The views of a scene show one set of named points, each view turned or mirrored, and shifted as a whole, with a little noise and some points left out.

Scene 1
View 1
q_654: [-13 -18  -6   4  17  -2   0  -4  13   1  -1 -10   7  -8   8 -13 -14  29]
q_446: [ -9 -46  -5   5  15  -3  -7  -5   3  -8   3   0   4 -20  14 -21 -12  32]
q_252: [ 10 -56 -10  -1  33 -13  -2 -24  35  15   8 -14  -6 -26   5 -27 -23  37]
q_106: [ 13 -87 -12  -4  18 -14 -12 -23  10   8  -3   3   7 -45  -4 -32 -24  35]
q_12: [-35  -7   3  16  16   6  -3   7   3 -30  15  -1   0   3  40 -10   3  27]
q_837: [-10 -30  -8   1  18  -3  -3 -10  14   1  -3 -11   6 -10   3 -17 -16  32]
q_620: [  3 -73 -12  -3  18  -9 -10 -16   8   5   0   1   5 -32   2 -25 -20  34]
q_548: [-27   9  -2   4  15   3   1  -1  12  -4  -4 -18  12  11  11  -4 -12  28]
q_325: [-25  15  -6  -2   4   4   2   4   5   4 -17 -18  20  12  -6   3 -21  29]
q_440: [-33  16  -1   9   9   7  -1   4   6 -12   0 -13   8  15  19  -2  -9  26]
q_732: [-26  14  -3   8  14   5   3   2  12  -7   2 -20   7   9  17  -3  -9  29]
q_523: [ -2 -29 -13  -6  13  -7  -2 -12  12  15 -13 -15  13 -13 -12 -13 -27  34]
View 2
q_446: [ 19   4 -15 -24 -17 -10  -9 -11  13 -22  -1  31  11   3  15 -11  -6   3]
q_620: [ 22   6 -17 -33 -13  -4 -21 -18  36 -31  17  25  20  14   6  -3  -6   4]
q_440: [  2   3   1  -9 -34 -18   9  -5 -25  -2 -43  14 -10 -21  34   1 -14  -4]
q_732: [  5   3   2 -17 -34 -18   5 -10 -23  -4 -35  14  -4 -18  32   7 -16   2]
q_654: [ 10   3  -2 -26 -26 -13  -6 -14   0 -17 -16  14  10  -5  23   9 -11   2]
q_252: [ 21   8  -3 -42 -25 -14 -23 -26   7 -38  22  22  37   3  13  12 -10   9]
q_523: [  6   2  -5 -32 -25  -4 -18 -16  16 -18 -10   0  19   7  17  25 -14  -1]
q_548: [  0   2   3 -19 -35 -16   6 -10 -19  -7 -37   8   0 -15  32  14 -16  -1]
q_325: [ -6  -3   5 -17 -34  -8   0  -8  -9   2 -47  -7  -5  -9  30  21 -16  -6]
q_106: [ 19   1 -16 -34 -11  -1 -22 -17  36 -30  13  22  22  16   7   0  -7   2]
q_12: [ 15   5  -8  -8 -25 -20  14  -5 -21  -7 -26  41  -9 -23  29 -27  -8   6]
View 3
q_252: [ -8   9 -15  -3 -27 -31 -23  17   6 -19 -12 -30   1  10   3 -54 -17 -19]
q_837: [  3   0 -23   8 -21  -7 -18   4   3 -23  -2 -14   9  -5  -3 -26 -18 -13]
q_446: [ -3  -2 -24  19 -22 -18 -16  12  -9 -32   6 -10  -3  -1 -11 -24 -17 -16]
q_325: [ 21  -7 -32   0  -7  29 -20 -18  17 -13  -3   1  31  -8  -5  -1 -17   6]
q_548: [ 17   4 -33   1   4  26 -22  -7  19 -18  -3  13  36  -1 -12  -3 -16  25]
q_12: [  0   3 -35  25  -2  -3 -19  20  -7 -39  12  24  15   6 -29  -1 -16  18]
q_523: [  7  -3 -21  -3 -23  -2 -19  -9  13 -14  -7 -26  11  -9   4 -30 -22 -22]
View 4
q_12: [ 10   6 -17  24  -4  15 -17 -23  45  43   7  10   0 -25  -7  -3   6  31]
q_654: [ -1  -2  -6  18 -17  29   0 -17   2  32 -12  -8   2 -14   7  -5   4  30]
q_446: [ 11  -1 -15   8 -13  18  -4 -10   9  26 -20 -24  15 -22  -8  -3  11  36]
q_837: [  3  -3  -7  10 -18  27   3 -16  -2  27 -21 -15  10 -13   4  -7   5  31]
q_440: [ -4  -6 -12  31 -17  35  -8 -20  24  49  20  22 -12 -16   9  -3   9  24]
q_732: [ -6  -3  -6  26 -15  31  -5 -24  13  42   8  19  -9 -14  11  -5   3  24]
q_523: [ -8 -13  -2   9 -27  36  10 -11 -24  28 -25 -17   9  -9  12  -5   7  28]
q_106: [ 10  -7 -11  -5 -17  20   1  -5 -12  19 -40 -45  26 -20  -4  -5  12  37]
q_620: [ 11  -1 -10  -4 -13  19   1  -8 -10  13 -44 -47  27 -19  -6  -7   7  39]
q_548: [ -8  -5  -6  23 -20  34  -2 -19   9  43   6  17 -10 -13  13  -4   7  23]
q_252: [  5   7  -1   9  -9  16   2 -19 -17  16 -51 -27  15  -7   4 -16 -14  36]

In a view up to two points have been moved. Name them for each view, in the order of its rows, or write -.
view 1 | q_106
view 2 | -
view 3 | q_548
view 4 | -
